The views of a scene show one set of named points, each view turned or mirrored, and shifted as a whole, with a little noise and some points left out.
In the rows, 128 means zero.

Scene 1
View 1
j_725: [ 97 154 126 145 135  74 150 150  63 137  91 157 150 136 142 122  97 141
 112 116  93 146 124 147 116 150 108  82 119 115  83 175 157  92 122  97
 133 148  75 102 107 153]
j_674: [ 71  97 127 144 103 105 138 151  61 126 107 156 148 123 121 131  69 181
  93  79 102 161 111 126 132  97 112  93 130 114  82 200 160 111 101  95
 109 110  84 115 127 166]
j_343: [ 99 115 134  91 124  82 144 181  86 147 146 196 123  96 118 133 116 126
 133 106 106 124  92 112 117 128 112 115 146 126 112 148 131  98 129 103
 120 123  95 132 100 130]
j_59: [ 88  93 132 102 120 108 159 135  79 131  97 190 141 135 123 115  23 137
  83 110 105 127  91 138 135  97  97 100 128 131  68 195 143 119  98 102
 137 120  74 140 135 123]
j_623: [ 88 154 106 127  99  43 108 181  45 156 192 204 137  89 137 118 189 149
 170 102  84 154 142 158 117 155 101 102 144  89 127 182 153  51 139  69
 110 146  96  99  57 149]
j_382: [ 97 135 121  99 117  55 123 192  75 156 189 208 122  77 127 130 177 127
 169 109 102 129 114 127 111 153 110 117 152 105 135 148 129  72 142  92
 110 135  99 120  68 133]
j_183: [ 98 144 108 117 126  60 138 129  54 144 135 223 156 132 155  89  88 117
 123 143  91 121 132 196 131 149  83  88 119  97  82 199 150  78 118  77
 151 162  69 122  96 119]
j_361: [140 153 143  70 163  64 173 182 110 155 122 197 109 104 125 127 104  68
 138 146 106  88  78 113 100 167 106 117 137 151 109 118 119  99 143 120
 147 148  84 140  94 101]
j_476: [ 70 124 131 168 100  99 129 180  51 130 109 119 141 112 112 155 121 203
 109  61  91 190 119  98 119 113 126  89 134 113  99 185 170 100 114  91
  89 107  95  88 113 195]
j_668: [ 96 153 140 132  97  74 128 229  63 154 160 138 110  74  97 168 196 172
 156  62  85 180 109  71  97 145 124 112 156 129 143 146 152  73 144  94
  86 112 119  87  73 180]
j_599: [ 82 105 124 108 113  79 130 173  79 141 158 199 138  94 125 128 125 144
 137 100 112 134 107 128 124 119 114 113 144 109 112 162 135  97 125  98
 110 119  92 131  98 138]
j_657: [ 92 121 131 128 129  90 147 163  80 132 103 162 139 120 127 131  93 147
 110 100 107 140 107 121 121 128 119  97 130 121  89 162 148 112 122 110
 119 124  80 116 118 151]
j_414: [ 88 118 141 131 125  95 144 184  84 132 111 143 130 103 114 153 118 159
 121  85 108 149 100  93 114 124 130 104 139 123 105 147 145 112 128 112
 101 112  92 113 113 164]
j_444: [ 77 160 105 178 137  49 117 149  56 128 122 163 167 122 169 114 161 155
 146 125  98 154 164 184 119 174 121  76 114  65  97 167 159  79 134  90
 118 158  63  88  84 171]
j_34: [ 88 111 131 115 107  93 141 166  72 139 131 176 133 110 114 129  95 155
 115  91  98 146 102 118 124 113 108 107 138 126  96 180 147 101 114  96
 115 117  93 121 110 148]
j_292: [105 114 137  91 127  88 158 163  88 143 121 192 127 113 121 125  75 119
 115 115 104 119  87 119 122 124 104 112 135 136  95 162 134 106 121 106
 130 128  84 134 114 122]
j_598: [115 179 130 144 157  59 155 155  74 141  83 151 146 135 147 125 112 115
 124 137  92 136 123 148 104 181 114  84 115 117  88 150 152  90 135 104
 142 161  71  99  98 148]
j_449: [103 158 132 147 146  73 152 167  75 137  89 141 141 123 136 136 122 136
 123 115  96 145 119 127 107 161 119  87 122 117  94 150 154  95 132 107
 124 145  78  98 103 160]
j_887: [112 123 130  81 125  82 155 150  78 149 128 213 130 122 129 108  64 107
 113 131  98 109  93 145 122 129  90 107 132 134  87 176 134  97 117  94
 146 138  79 140 110 106]
View 2
j_623: [209 161 108 115 120 119 120  74  85 120 202 125 197 139 100 155 138 143
 132  86 175 152 129 145 143  97 100 118  86 102 154 154 137  51 147 198
 129 111  88 186 151 123]
j_674: [159  96 157 133 107 123 189 103 101 123 141 129 127 135  68  54 143 151
 169 101 148 108 138 153 115 130 150 108 123 128 153 146 131 112 136 113
 132 153  95 132 150  68]
j_476: [169 123 168 123 112 119 186  70  67 131 160 152 147 163  82  57 148 144
 170  63 165 100 140 176 101 147 135  85 109 134 145 170 158 102 145 143
 140 155  68 108 167  73]
j_887: [183 112 135 145  99 110 165 132 122 110 144 106 104  92 109 114 125 159
 137 118 117 137 134 120 179  96 123 143 101 139 166 113  70 110 158 129
 106 122 113 151 106 107]
j_414: [165 138 159 122 100 119 181  97  62 120 151 151 121 154 112  78 157 140
 148  71 124 113 153 142 133 147 121 109 115 156 157 140 117 103 156 145
 118 137  60 107 144  92]
j_59: [162  89 151 148 102 120 192 135 126 114 124 108  88 102  88  70 131 160
 155 122 110 120 136 127 156 112 149 135 122 139 164 112  79 130 148 101
 112 141 112 135 114  83]
j_657: [167 122 150 139 112 128 184 105  86 120 152 133 117 137 104  83 137 147
 144  91 123 122 138 132 134 126 130 116 119 147 153 124  99 111 153 136
 114 143  82 127 135  96]
j_382: [201 167 119 103  92 113 118 101  71 109 177 137 164 143 121 156 157 142
 125  84 133 150 148 123 165 111  92 134  91 130 167 142 112  54 155 195
 111 106  74 163 136 127]
j_183: [191 114 112 163 141 137 166 107 137 120 179  86 144  95  89 127 102 152
 131 131 146 148 104 126 156  76 128 134 110 109 149 106  80 105 147 142
 114 128 126 191 127 117]
j_449: [178 139 150 154 139 137 198  79  72 131 187 134 129 139 123  96 118 135
 129  77 139 127 119 143 132 121 113 100 108 151 142 120  89 117 168 157
 108 140  74 123 141 113]
j_598: [184 141 143 174 155 142 201  74  84 135 199 121 127 125 136 109 100 134
 117  86 137 133 108 135 140 105 109 103 103 153 132 104  67 125 178 160
 104 139  84 134 130 127]
j_668: [197 175 152  94  82  91 143  65  32 125 180 168 169 169 129 119 165 135
 149  36 161 120 162 172 145 149  89  94  74 148 160 181 154  64 169 198
 133 122  40 103 153 105]
j_361: [187 153 136 143  97 106 165 130  83 112 163 126  92 105 165 143 129 144
 109  93  86 148 146 105 203 106  90 147  92 172 169  96  34 109 188 163
  84 108  80 120  91 137]
j_725: [178 121 145 163 143 136 198  84  98 130 181 118 131 123 106  93 112 141
 139  93 146 125 115 147 132 109 126 105 110 138 140 119  90 121 160 140
 115 144  94 138 139 106]
j_599: [178 139 132 110  93 117 142 116  86 109 149 130 141 139  95 110 159 148
 142  98 124 136 151 121 147 122 121 136 113 128 166 136 113  79 144 153
 114 126  85 155 137 102]
j_343: [180 139 139 115  84 109 150 122  85 107 147 135 120 129 116 117 156 148
 138  93 112 134 154 121 166 121 110 137 103 145 168 130  95  86 157 155
 110 119  81 134 123 109]
View 3
j_343: [135 136 123  97 140 148 124 159 113 123 131 144 114 168 108 147 129 110
 148 128 102 132  90 116 111 125 119 104 122 107 139 129 183 102 191 171
 105  79 160 160 149  92]
j_476: [ 99 121  85  77  90 163 146 155 106 215  99 163 126 150 172 156 126  57
 112 158  90 158 147 135 170 119 102 113  86 113 173 122 149  97 143 219
 103  82 151 154 116 117]
j_657: [143 136 116  91 120 138 144 153 118 160 130 154 128 164 153 146 148 110
 143 136 112 130 124 115 141 142 119 107 122 105 158 130 150 110 158 183
 106  85 152 146 138 120]
j_34: [134 133 108 100 119 151 136 155 107 158 128 158 132 151 136 139 130  90
 147 140  96 143 104 124 134 137 112 104 103 101 167 131 160  95 159 178
 111  86 166 146 142 104]
j_382: [ 81 135 101 108 137 156 103 151 121 119 114 132 106 151  78 155 124  94
 126 109 117 148  81 116  94 115 152 116 115 127 105 127 200 114 205 183
 113  52 132 162 125  62]
j_598: [113 153 100  99 126 138 146 138 145 148 143 158 136 172 153 163 163 145
 111 120 159 106 125  86 140 148 179  98 152 115 152 137 160 130 156 182
 112  73 123 115 102 130]
j_414: [125 129 117  70 121 152 141 161 117 170 111 151 111 175 148 158 135  95
 125 148  98 135 133 122 146 117 103 109 118 115 152 122 163 104 173 201
  98  86 150 168 135 120]
j_674: [147 131  97  98 106 142 151 152 100 193 124 164 142 141 165 133 139  80
 161 148  93 150 132 131 156 151 101 112  92  99 184 130 128  95 131 184
 111  90 170 142 141 114]
j_668: [ 52 120  92  66 111 192 114 170 117 171  88 151  92 175 113 180 102  61
  71 147  93 156 111 130 139  71 120 106  99 132 130 114 216  97 201 228
  99  74 135 173 107  89]
j_292: [161 140 126 103 140 142 137 154 115 125 145 153 132 171 126 138 140 125
 154 130 106 121  91 108 122 139 121  95 131  92 162 136 170  99 169 161
 108  92 168 141 155 111]
j_623: [ 45 135  63 127 115 161 102 136 120 147 108 141 123 122  87 151 119  74
 120 102 129 164  85 119 103 130 180 120  95 131 116 133 186 116 180 192
 124  38 125 138 100  50]
j_449: [111 146 101  88 121 143 146 145 136 161 128 158 125 172 156 164 153 125
 114 133 138 118 133 100 145 138 152 102 136 118 150 131 160 121 158 192
 107  76 127 134 108 127]
j_361: [151 152 148  93 165 141 124 155 138  75 157 147 115 204 100 160 147 167
 130 118 137  91  75  85 101 124 149  83 174 101 132 136 206 113 206 153
 103  87 148 140 144 113]
j_183: [124 158  82 150 127 124 130 126 123 131 158 156 160 122 120 128 155 130
 166  96 148 131  86  97 109 184 186 104 122  99 156 152 141 117 140 150
 131  60 145 101 124  82]
j_444: [ 70 147  65 116 107 126 134 119 142 181 110 140 131 123 144 159 163 102
 126 104 160 143 141 104 131 164 189 128 118 142 122 135 133 145 144 197
 124  40 104 131  88  94]
j_725: [120 148  95 107 115 139 146 139 131 165 139 164 144 153 158 150 155 122
 129 128 137 124 127 101 146 156 157 101 128 107 165 138 145 117 140 181
 114  76 138 119 115 122]
j_887: [163 150 120 125 141 136 130 151 114 112 163 157 144 158 118 131 143 134
 167 117 121 118  76 101 109 157 141  95 130  85 167 146 165 102 164 145
 117  86 171 121 152 100]
j_599: [124 133 110 104 129 142 124 150 110 141 118 138 116 148 110 141 133  90
 158 123 101 148  98 124 113 139 121 117 109 112 134 127 166 106 180 177
 112  69 156 163 146  80]
View 4
j_725: [141 117 125  85 110 154 117  81 128 132 107 118 149 111  61  82 134 134
 123  93  68 129  89 110 136  89 156 104 132 136  97 133 141 155 146 123
 105 164 147 135 151 139]
j_887: [166  85 145  80 123 143  85  98 147 147 161 111 146 115 111  89 153 123
 136  77  81  92 110 147 151 162 122 132 134 133 110 137 166 122 154 128
 110 157 134 111 137 116]
j_668: [ 60 153 121 144 109 143 155 102 139 106 129  69 158 149 131 161 107 120
 172 137 143 178  73 138 100 120 177 100 185  72 162 146 159 177 100  45
  94 132 140 153 148 104]
j_34: [157 106 126 105 149 145 119 103 126 136 134  97 142 119 118  99 133 116
 132 109 111 133  92 134 136 120 140 116 142 104 132 150 154 138 133  92
 119 152 143 120 150  95]
j_59: [217  79 124  86 156 142  93 102 126 158 133 122 130 101 116  58 153 104
 117  89  91 101  99 141 172 120 123 121 121 121 110 146 149 117 155 121
 133 160 158  98 146  95]
j_343: [130  98 144 118 128 140 116 113 146 135 157  92 135 129 121 122 126 118
 157  95 110 114  91 140 141 145 131 131 143 110 141 142 171 127 144  89
  99 141 137 126 130 115]
j_414: [132 108 115 135 127 138 142 111 126 135 114  99 126 126 113 113 117 105
 152 115 119 144  67 129 149  91 153 110 147 101 136 145 151 144 136  76
 110 141 164 133 135 113]
j_382: [ 77 121 160 107 124 147 127 105 157 113 170  73 156 144 104 153 110 150
 159 102 106 130 104 124  94 168 131 132 152 111 149 142 179 139 130  78
  76 140 105 147 133 125]
j_292: [158  88 136 104 124 138 102 106 141 145 150 108 132 116 120  94 140 110
 148  90  98 104  92 149 160 141 133 126 139 120 120 137 165 125 150 107
 112 148 149 115 132 114]
j_623: [ 79 147 159  81 144 162 132  79 147 100 158  68 184 141  82 142 108 170
 129 113  95 153 119 105  61 160 141 117 153 109 141 153 165 163 115  84
  78 154  89 156 158 116]
j_444: [101 138 144  75 130 168 143  73 126 107 105  95 160 124  23 107  99 171
 111 104  60 152  97  69  89  86 153 104 129 136 107 142 143 166 146 110
  82 165 116 164 154 153]
j_476: [145 136  97 126 154 147 151  94 107 127  89  96 144 122 111  98 116 110
 121 141 127 178  72 113 123  63 171  88 155  85 139 161 130 171 113  68
 125 152 163 136 167  86]
j_598: [113 122 131  89  72 151 113  79 139 131 113 120 153 117  57  93 140 138
 145  85  60 125  85 121 138 102 167 104 141 145  85 120 149 160 150 129
  96 161 148 144 140 160]
j_674: [190 108 110 103 175 148 125 101 110 142 107 106 136 109 106  74 130 110
 108 121 110 145  88 115 144  82 144 104 134 102 129 160 135 141 133  92
 132 159 158 116 163  84]
j_599: [134 103 146 110 156 144 125 110 138 128 151  87 136 130 108 121 111 131
 140 104 109 124  97 121 125 139 126 129 136 107 147 151 168 125 140  83
  99 145 126 129 137 108]
j_183: [156 108 155  47 138 159  91  75 140 131 152 108 168 113  62  77 142 159
 102  79  52 107 127 112 113 150 124 125 124 144  98 140 154 138 152 140
  99 173 108 125 154 127]
j_657: [157  99 122 118 135 142 123 107 126 139 120 105 126 117 108  94 125 108
 140 101 105 126  77 128 155 100 143 116 136 111 125 144 152 132 145  95
 115 147 161 122 138 112]
View 5
j_725: [167 136 147 118 143 194 140 104  72 133 130 184 100 139  99 118 153 134
 173  82 138 137 130 167 124 117 115 154 152 133 180  78 141  96 138 146
 129 168 162 123 117 131]
j_59: [124 116 157  95 143 201 134 102  87 135 104 184  44 149  94 125 115 124
 199 148 140 132 134 149 135 109 173 165 181 155 157 129 101  61 135 122
 110 169 138 139 118 110]
j_34: [149 123 120 111 126 175 128 124  88 119 124 188  84 138 116 147 121 149
 186 105 130 136 104 126 128 120 158 162 156 119 158 122 128  96 108 130
 117 174 157 120 112 105]
j_444: [202 142 113 148 131 162 140 104  75 159 144 161 138 124  96 108 188 141
 144  57 146 157 145 156 125 128 130 142 121 118 205  29 168 147 128 143
 130 172 180 122 124 149]
j_292: [109 130 139 103 133 177 131 116  82 126 123 191  71 152 133 132 116 138
 180 102 129 127 120 152 131 150 154 162 153 139 152 137 137  79 135 133
 106 162 145 141 107 101]
j_183: [133 111 144 146 160 176 138  77  67 154 134 135  86 150 106 126 156 102
 169  91 152 137 157 190 160 126 169 158 140 146 205  84 164 107 144 102
 113 166 169 154 101 133]
j_361: [ 62 148 152  96 133 154 131 115  73 124 136 204  86 161 178 122 118 134
 160  57 118 112 134 193 128 211 122 159 127 147 144 142 180  83 163 154
  96 141 146 161  90  91]
j_668: [178 149  71 122 100 137 124 157  88  83 154 210 146 126 158 178 124 189
 163  29 104 133  52  97 106 148 111 156 125  69 156 120 168 133  75 152
 132 182 183  93 107  97]
j_382: [124 132  85 135 116 121 121 126  84 128 153 164 125 143 170 154 136 153
 150  47 124 135 107 136 138 182 168 158 108 104 172 118 190 138 106 122
 101 165 178 138  98  98]
j_598: [152 148 157 119 143 188 145 103  65 132 137 195 111 142 116 108 158 133
 156  55 136 133 139 190 117 148  88 147 140 135 180  72 162  97 156 158
 128 157 163 130 113 132]
j_449: [165 151 138 113 130 181 142 119  78 127 134 205 114 134 113 116 151 145
 166  63 130 137 121 160 112 142 100 146 143 124 166  83 149 103 136 163
 128 166 161 121 118 125]
j_674: [188 122 125 108 126 198 133 122  90 118 113 192  79 131  81 143 126 152
 197 125 135 145 102 112 119  79 151 160 177 120 163 104  99  85 100 133
 134 186 154 103 127 117]
j_657: [149 137 134 101 126 183 133 121  86 129 119 202  89 136 112 122 133 149
 175 103 132 138 118 136 117 132 139 156 155 129 154 108 125  90 123 146
 117 166 151 123 120 111]
j_599: [134 129 100 115 116 148 124 128  94 137 127 177  95 141 136 142 128 149
 167  97 131 142 114 122 133 152 182 160 136 118 159 121 145 115 105 127
 105 171 160 134 112 102]
j_623: [166 123  77 163 130 129 126 115  76 129 158 137 139 133 144 166 154 145
 152  39 132 142 108 138 148 144 164 157 108  92 203  86 196 157  92 105
 121 178 196 125  99 117]

Which points are out of place in each view (at most two, in the order of its rows)? Write - if all are in place.
view 1: -
view 2: j_59
view 3: -
view 4: j_725, j_657
view 5: j_674

Scene 2
View 1
j_669: [ 95  85  89 158 118 138  60 118 128 147  94 142 118 133 142 142  97 136
 129 132 155  91 165 100 140 149 149 171 178 152 143 135 150  62 120 151
 145 178 112 109  88 120]
j_46: [116 121 112 134 118 138 110 133 109 138  76 125 128 137 119 148 123 121
 104 156 143 111 123 133  95 154 104 152 149 136 142 128 127  79 123 107
 131 121 116 122  95 150]
j_466: [118 118 107 143 124 139  78 133 122 127  90 130 143 143 135 152 124 109
 123 145 134 103 132 117 132 156 134 144 154 138 127 143 149  75 112 115
 130 129 114 107 112 148]
j_936: [146 125 115 128 114 145 124 127  89 112 111 126 160 136 100 143 131 115
 117 132 124 121 105 125 133 154 109 136 125 132 122 125 134  88 120  85
  93 124 128 104  96 179]
j_991: [140 127 106 135 112 152 103 152 118 134  96  97 137 129 117 158 114 132
 108 135 122 123 130 118 115 170 117 143 141 132 118 125 141  82 146 113
 146 113 103 141  85 156]
j_447: [126  84  88 144 101 140 106 108  97 130 133 145 139 126  96 132 106 146
 127 113 136 105 140 104 154 137 127 163 146 151 141 115 136  78 121 118
  99 182 130  99  76 157]
j_72: [162 128 112 130 112 152 114 134  96 102 130 114 173 134  99 151 132 118
 121 119 108 124 106 115 154 163 122 126 117 128 106 125 146  90 126  85
  95 120 124 109  97 185]
j_178: [128 125  75 138 100 144  86 153 149 149 106 101 131 133 119 167 125 124
 107 135 103 111 140 118 120 150 126 147 146 150 131 134 142  81 125 117
 165 109  99 135 116 151]
j_29: [109 104 120 146 125 141  95 130 105 141  70 125 119 131 131 142  97 140
 113 148 164 110 141 119 100 164 118 164 164 134 141 124 134  70 143 133
 139 149 110 131  65 131]
j_184: [138 113  87 147 110 149  66 140 136 118 130 117 153 135 128 156 122 115
 134 117 104 105 141  99 171 160 155 137 145 144 107 142 165  79 117 120
 136 137 110 108 114 156]
j_754: [109  99  67 145  98 137  82 131 140 157 107 124 119 131 118 151 109 137
 115 131 123  99 156 112 125 135 130 164 161 159 145 129 137  74 119 132
 153 150 108 120 101 139]
j_938: [117  67  62 145  79 138 119 106 103 157 141 137 119 114  79 129  90 178
 114 103 134 106 158 102 138 121 114 183 150 165 161  96 118  76 137 135
 119 196 124 118  53 149]
j_376: [109 116  70 138 106 131  80 124 139 141 106 147 139 147 118 154 143  98
 119 144 114  90 132 123 138 125 132 150 150 160 146 147 137  79  80 107
 129 131 120  89 145 155]
j_768: [ 93 109  61 137  94 129  97 133 146 178  83 128 103 136 113 158 121 128
  97 155 129  94 151 131  85 123 106 172 164 164 170 127 116  76 110 125
 167 129 104 126 114 137]
View 2
j_938: [108 110  94  95 111 144 125 144 176 156 156 144 145 146 158  99 116 175
  87 132  74  79 117 183 134 105 153 152 187 188 158  85 154 134 166 124
  77 166 157 124 128  60]
j_669: [177 133 100 118 154 128 119 141 199 128 123 160 155 122 180  78 107 176
  94 146  61 103 118 189 146 137 189 137 179 131 113 102 114 139 180 105
 106 120 169 156 144  80]
j_178: [156 150 131 122 165 133 130 114 162 105 112 115 156 137 195 123 124 170
 118 139 108 108 105 156 137 106 154 142 136 160 103 138 120 172 141 128
  95 128 132 194 149  92]
j_29: [166 127  81 113 134 131 119 162 175 141 121 128 157 121 174 112 119 170
 107 134  99  73 102 150 147 149 182 129 153 149 129 108 105 165 173 119
 115 106 139 143 153  84]
j_466: [169 120 102 129 136 129 127 136 169 120 102 127 165 119 179  99 100 149
 117 152  99 111 109 145 128 124 172 134 150 131  81 131 114 157 155 122
 113 120 140 188 162  94]
j_754: [156 138 117 117 153 135 127 128 178 120 128 137 148 142 185 104 117 180
 105 135  79 105 116 178 141 109 167 146 166 154 120 119 124 153 155 118
  94 134 144 174 137  80]
j_184: [151 124 124 127 147 134 125  99 178 115  94 138 182 111 184  87 114 137
 112 171  97 118 105 158 126 117 140 134 144 154  75 128 136 148 163 121
  93 139 171 192 167  97]
j_376: [160 114 119 132 135 131 139 123 162 112 111 128 153 139 179  92  85 155
 115 143  81 138 128 161 117  86 172 151 171 124  71 142 128 148 136 124
 102 143 127 213 147  86]
j_46: [162 119  89 121 123 130 131 160 151 128 118 108 151 133 174 124 104 163
 120 128 114  89 107 131 130 123 181 136 149 141 111 133 108 174 145 127
 116 113 110 175 151  89]
j_768: [166 148 114 116 157 133 133 146 164 112 140 121 126 164 188 124 106 201
 112 109  83 110 123 175 143  93 189 157 169 142 130 131 111 168 135 124
 102 127 106 182 120  74]
j_991: [150 138 108 117 145 137 124 132 156 121 108 110 167 122 185 128 130 156
 122 144 125  81  92 133 137 131 150 129 126 167 112 129 118 178 154 131
 104 117 135 172 162  96]
j_72: [120  94 100 124 100 139 130 119 144 135  95 107 187 111 164 109 109 112
 122 169 132  95  96 113 105 114 127 128 129 171  77 134 147 159 147 138
  97 146 144 181 178 100]
j_447: [123  92  89 112  99 139 127 139 172 151 130 141 164 126 157  86  99 145
  97 153  83  93 115 162 120 113 155 141 178 164 113 101 149 135 166 122
  90 156 161 146 149  73]
View 3
j_178: [118 106  97 108 119 135 149 122 130 142 117 139 131 111 112 120 111 154
 129 150 113 121 109  92  99 127 117 103 122  92 115 125 130 152 183 143
 145 135 111 116 175 161]
j_376: [156  84 105 105 125 129 110 101 159 150 112 144  93 123 100 113 113 163
 142 112 124 125  98  97 104 153 107 140 137 100 106 106 148 158 164 149
 123 121 100 145 162 161]
j_46: [110 113 122 121 151 145 120  95 146 135 116 159 136 110 110 110 131 145
 111 170 103 120 134  84  88 131 130 130 106 100  77 100 152 145 169 149
 129 136 149 157 159 173]
j_466: [142 102  97 105 132 139 113  99 137 146 116 152 124 107  98 119 102 146
 136 158 116 141 125  95 108 150 119 128 133  97  86 113 146 148 158 147
 121 138 130 156 159 168]
j_936: [139 101 142 103 145 150 112  76 150 123 130 176 119 101 140 143 112 131
 138 158 119 143 135  90 130 105 134 146 121 103  88  84 149 144 188 130
 122 135 122 168 158 197]
j_72: [147  98 133  94 132 153 121  79 138 123 136 177 125  94 148 160  88 126
 151 161 124 158 135  92 144  95 137 137 130  98  96  93 141 145 198 123
 125 142 110 161 161 206]
j_29: [116 145 100 117 151 126 133 122 126 117 123 147 152 108  99 113 126 133
 114 192  99 130 157 101 111 151 115 123 119 111  81  97 145 133 155 150
 122 135 159 162 150 133]
j_938: [140 167 125 105 149  92 158 148 138  73 147 135 119 119 120 131 144 129
 134 146 113 117 151 125 161 129  91 149 128 139 132  56 138 139 177 133
 120 105 107 156 137  92]
j_754: [131 126  94 109 129 115 144 136 133 127 121 129 122 121  96 111 122 152
 129 144 113 120 122 108 113 151 100 123 129 110 116 106 135 148 164 147
 130 124 114 134 159 123]
j_447: [157 135 119  99 146 114 127 114 143  99 141 151 113 111 118 141 118 129
 147 149 120 139 147 114 158 136 102 157 141 126 109  70 145 139 170 133
 112 116 111 174 140 128]
j_768: [109 121 109 125 140 114 144 134 153 133 108 126 113 134  94  89 154 166
 107 129 104  88 107  96  76 149 100 123 108 108 114 102 142 153 164 158
 137 118 121 125 163 126]
j_184: [162 101  83  90 112 135 128 112 121 143 126 148 125 102 108 141  76 143
 159 150 127 159 120 105 139 140 111 120 154  95 108 122 131 148 173 135
 127 140  99 140 166 162]
j_991: [112 122 110 108 133 143 144 112 122 129 125 155 150 100 123 132 108 136
 124 181 104 133 136  91 107 114 129 109 116  97  97 114 134 142 184 139
 140 144 134 134 168 172]
View 4
j_376: [140 142 136 153 119 124 155 137  90 140  87 161 141 161 131 130 168 142
 151 134 115 153  83 111 123 133 141 196 133 153 109 139 152 132 133 143
  93  87  88 118 111 130]
j_768: [105 166 108 142 128 145 140 133 117 136  83 124 119 163 143 110 152 164
 122 164 117 113  65 104 103 151 168 201 143 181 127 122 133 116 145 138
  77 110  74 117 106  80]
j_72: [173 164 151  84 126 117 162 161 119 159 136 144 140 144 104 120 169 124
 156 153 114 163  92  86 131 178 116 159  87 122 123 115 150 133 104 118
 143  43 109 152 130 159]
j_447: [147 133 189 102 127 122 159 134 112 145 118 130 111 189 127 130 148 159
 146 164 118 129  83  81 132 146 126 194 126 111 129  87 117 154 142 138
 142  55  86 126 130 108]
j_754: [112 149 132 132 122 121 151 131 118 130 103 125 121 175 138 115 143 164
 142 165 114 123  78  96 108 148 151 183 147 152 106 122 121 127 138 132
 114  82  81 106 102  91]
j_466: [135 166 141 130 117  99 158 135 105 146 120 144 134 162 111 122 145 137
 143 149  99 150  81 108 115 144 143 173 128 138 111 143 146 125 114 134
 109  74  95 110 100 114]
j_669: [111 149 168 141 112  90 158 114 107 134 120 127 113 198 121 126 115 162
 135 163  95 122  78 105 110 125 152 188 160 124 107 126 117 135 133 146
 117  77  80  78  93  71]
j_184: [140 143 137 125 115  95 165 142 110 132 123 148 143 163 119 122 150 143
 171 148 109 157  98 100 118 151 128 150 133 128  83 142 135 130 111 123
 142  50 101 105  98 131]
j_991: [129 187 117  95 124 111 152 148 135 150 135 116 128 145 109 103 145 136
 135 172 104 135  76  93 104 179 147 156 111 148 119 129 137 109 107 114
 124  68  97 129 104 113]
j_938: [124 125 176  96 135 146 148 131 130 132 107 106  96 199 150 118 143 186
 140 184 131  97  78  69 122 157 137 197 140 125 133  64  90 154 163 135
 148  62  73 124 134  79]
j_29: [122 189 155 100 124  99 152 128 129 157 140 109 109 176 104 114 120 144
 112 180  92 117  66  97 104 155 156 183 126 130 140 113 128 119 118 135
 114  80  87 111 103  74]
j_936: [168 170 156  89 129 124 157 156 114 168 129 141 129 148 104 124 168 125
 139 153 111 154  81  91 130 169 125 181  88 128 142 110 155 133 112 127
 122  61 102 155 131 147]
j_46: [137 190 135 110 128 120 149 141 118 164 121 126 121 154 104 114 147 133
 115 164 102 133  66 101 112 160 152 191 108 152 146 122 150 116 117 134
  91  91  90 133 115 106]
j_178: [115 167  92 123 123 124 148 147 127 131 108 126 138 146 132 102 154 153
 152 163 119 135  84  99 101 171 151 154 131 171  93 143 133 108 118 115
 115  76  90 119  98 113]
View 5
j_178: [119 153 102 154 133 128 139 102 121 125 141 138 114 119 102  99 138 117
 128 127 107 112 138 156 125 109 136 153 134  88 135 118 115 161 128 164
 115 161 117  99  76 125]
j_754: [125 146 106 137 116 129 131 104 126 110 137 126  84 110 108 118 145 124
 140 115 101 131 120 143 126 106 118 141 123  87 137  91 129 128 131 151
 132 165 139  97 100  99]
j_466: [138 131 127 158 125 139 126 117 129 120 136 147  90 103 122 105 111 116
 124 104 125 134 142 147 124 116 116 164 120  75 121 107 136 160 127 164
 122 120 122  98 102 123]
j_938: [129 134  70 106 122 136 103 124 152 111 132  80  67 120 116 141 146 142
 131 112 104 118 110 153 166 118 101 138  98 121 163  51 150 103 118 134
 154 199 164  91 139 100]
j_46: [135 136 102 140 121 117 127 132 134 141 143 155  86 116 122  86 123 146
 125  97 140 117 150 150 116 113 102 166 103  85 120  98 110 145 124 155
 123 143 105  84 107 129]
j_669: [143 135 121 149 106 145 121 103 118  98 120 136  60  89 127 117 120 119
 140 124  83 136 107 117 120 110  93 143 118  77 138  67 152 117 126 171
 144 134 158 111 115 105]
j_29: [144 131  93 142 118 128 117 127 127 130 123 146  68 104 132  87 110 146
 122 126 110 100 134 130 117 119  82 161 102  93 140  67 126 128 115 171
 135 143 122 100 121 137]
j_991: [131 139  86 153 140 131 123 120 129 138 135 138 108 117 116  86 115 129
 110 131 121  91 152 159 129 122 117 166 119 101 138 103 120 163 118 169
 118 151 107  98  95 149]
j_184: [131 134 125 168 143 161 120 102 129 104 133 119 110 104 114 130 109  89
 117 121 106 129 135 158 149 122 140 160 138  92 136 119 158 177 125 166
 121 127 140 111  94 126]
j_447: [135 124 101 127 128 149 103 128 151 110 134  97  75 111 122 142 124 123
 124  98 122 137 124 156 165 123 111 151 102 107 143  75 162 130 120 142
 143 158 156  92 136 108]
j_936: [136 120 104 142 142 139 110 145 158 139 148 125 102 124 123 112 106 127
 104  83 168 127 165 179 157 129 123 181 102 100 120 115 136 176 119 143
 119 135 109  82 120 139]
j_72: [132 121 102 152 158 153 107 138 158 134 143 114 117 124 119 119  97 112
  96  95 159 119 167 187 172 135 136 181 111 108 127 124 149 193 117 147
 115 133 113  90 115 151]

Which points are out of place in each view (at most two, in the order of its rows)? Write - if all are in place.
view 1: j_29
view 2: -
view 3: j_46
view 4: j_466, j_178
view 5: j_754, j_447
